Each row is a point on a landscape with many valleys, with its height.
From any point a ball takes the steepest step (drop divided by distance) to one of its 5 nearest points. It stops when none of these is lower. Distance is the straight distance between rows; heights are no part of it.
Z933: [  5 -10   2  -5   4   3  -1   3  -4  -6  10   0  -5]  (h 238)
Z140: [ 10  -8  -4 -10  -3   0   5   1  -6  -3   5   0  -4]  (h 248)
Z583: [ -9   4  -3   4   8 -10  -4 -11   7   4  14  -2  14]  (h 419)
Z271: [ -8  12   7   8 -10 -13  -8 -15   3  -4  13   6  16]  (h 136)
Z325: [-5 -7 16 -2 12  5 -6  2 -3 -9  6 -1 -3]  (h 462)
Z906: [ 2  2 -2  4 17 -6 -6 -7  3  0 13  0 11]  (h 393)
Z75: [ -5   6  17   2  16  15 -15  -5  -7  14  16   7  16]  (h 493)
Z164: [  3  -9  -1 -10  -1   3  16   5  -9  -6  -5   7 -10]  (h 344)
Z914: [ -7   2  -2   2  -2 -14  -4 -14   5   2  11  -1  10]  (h 155)
Z642: [ -3  16  -8   8 -23   7   2   5  10  -7  -7   3  -3]  (h 117)
Z42: [-17  -6  21   3  17   5  -7  -4  -7   7  -3  -6   8]  (h 503)
Z712: [-17  10   4   5  -2  -7  -3 -17   5   4  19   8  23]  (h 143)
Z944: [  2  17  -7   8 -23   8   1   4   9  -7  -1   8  -6]  (h 88)
Z799: [ -6   6   3  -2 -19 -12 -10  -6   5  -2   5  -2   5]  (h 496)
Z755: [-3  7 11  7 20  7 -8 -1 -2  5 14  5 10]  (h 452)
Z490: [ -9 -13  16  -6  27  -1  -5  -6 -14  13  -6  -5   5]  (h 552)
Z781: [-15   0  23   2  15   8  -7  -3  -9   9   6   3   6]  (h 490)
Z128: [  5   0  -4  -6 -12  -8  -4  -6   1   8   0  -4   4]  (h 510)
Z792: [ 12   1  -3   0  -2  -9  15   8 -12 -10 -23   5 -13]  (h 291)
Z744: [  8   7 -10   1  -3  -8  11   5  -7  -2 -23   3  -8]  (h 266)
Z359: [-1  0  9  3 16  4 -5  1  0 -7 13  4  4]  (h 397)
Z232: [  1   6 -14   9  -8  -8   6   8  12  -9 -25  -5 -12]  (h 279)
Z745: [ -1  14   8   4 -21  -8 -13  -2   6  -3   9   0   6]  (h 168)
Z297: [ 13   1  -8  -3  -3  -4  14   4  -9   1 -13   1  -7]  (h 197)
Z871: [ 14  19  -9   8 -21   2 -12   0   8  -4  13   5   4]  (h 191)
Z417: [  5   2  -7  -5 -12  -7   2   1  -1   9  -8  -5   0]  (h 376)
Z337: [-13 -11  18  -2  15   4  -9   2  -2  -2  -5  -8  -4]  (h 528)
Z68: [ -5 -19  15  -5  21   0  -8   2  -6   6 -10 -13  -3]  (h 149)
Z351: [ -3 -15   4 -11   1  13   3   9  -2  -6   3  -3 -12]  (h 402)
Z521: [ 14   3 -12   6  -4 -11   8  10   2 -12 -31  -5 -16]  (h 366)
Z506: [  0   9  -8   1 -19  -3   1   2   5   6 -12  -1  -4]  (h 295)
Z980: [ -5 -15   1 -10   0  10  10   8  -1  -6  -2   2 -12]  (h 447)
Z570: [ -3 -21  10 -10  11   8  -4  10   0   3 -12 -13 -12]  (h 666)
Z323: [ -6 -18   4 -11   5  12   5   8   2   1  -6  -9 -16]  (h 543)
Z273: [12 -9 -2 -4  4 -5 -1  0 -6 -3 11  0  1]  (h 78)
Z897: [ 10  16 -31  12 -25  -2   5  -4  13  -2   3   8   7]  (h 158)
Z957: [  3  -4  -5  -3  -1 -12  -4  -8   2   2   9  -5   8]  (h 445)
Z504: [ 12  -6  -8  -9  -5   2  13   7 -11  -5  -2   6  -6]  (h 283)
Z274: [ -5   3   4   2   8  12 -21 -10   9  26  29  -3  22]  (h 566)
Z227: [  0  14 -12  12 -17   4   8   5  11 -15 -10   7  -7]  (h 146)
Z728: [ 12  -2  -3   2  -3 -12  18  11 -11 -16 -28   0 -17]  (h 352)
Z386: [ -7 -16   0 -10   3  11  16   8   1  -3 -11  -2 -15]  (h 467)
Z103: [ -3 -17  10  -9   8   5  -1   8   0  -7   2  -3  -9]  (h 388)
Z447: [  8  17 -18  14 -16   7   5   5   9 -11  -1  11  -3]  (h 122)
Z739: [ 7 -6 -2  0 12 -5 -4 -3  1 -4 14  1  3]  (h 264)
Z836: [-4  6 -1  6 16  6 -6 -8  5 15 20  1 17]  (h 498)
Z832: [-13   8  -4   6  10   7  -7 -13   9  19  24   1  21]  (h 508)
Z413: [ -2  11  -1   1 -24   2  -3   2   5   0  -2   1  -2]  (h 178)
Z138: [  8   5 -11  -3  -9  -4   7   2  -2   7 -14  -3  -7]  (h 284)
Z478: [12 -1 -9 -9 -4 -4  5  1 -7  2 -1  1 -1]  (h 305)
Z872: [ -4  10 -11  10 -14   1   8   4  11  -5 -17   0  -9]  (h 184)
Z762: [  0 -20  17  -6  35   0   1  -9 -20  11  -5  -2   4]  (h 681)

For each start below, name the point where the ball stops.
Z386 -> Z297
Z980 -> Z297
Z506 -> Z944
Z832 -> Z271
Z232 -> Z944
Z755 -> Z273
Z351 -> Z273

For each start below, name every point that the ball comes to, in order.
Z274 -> Z583 Z914 Z271
Z906 -> Z739 Z273
Z799 -> Z745 Z271
Z323 -> Z351 Z933 Z273
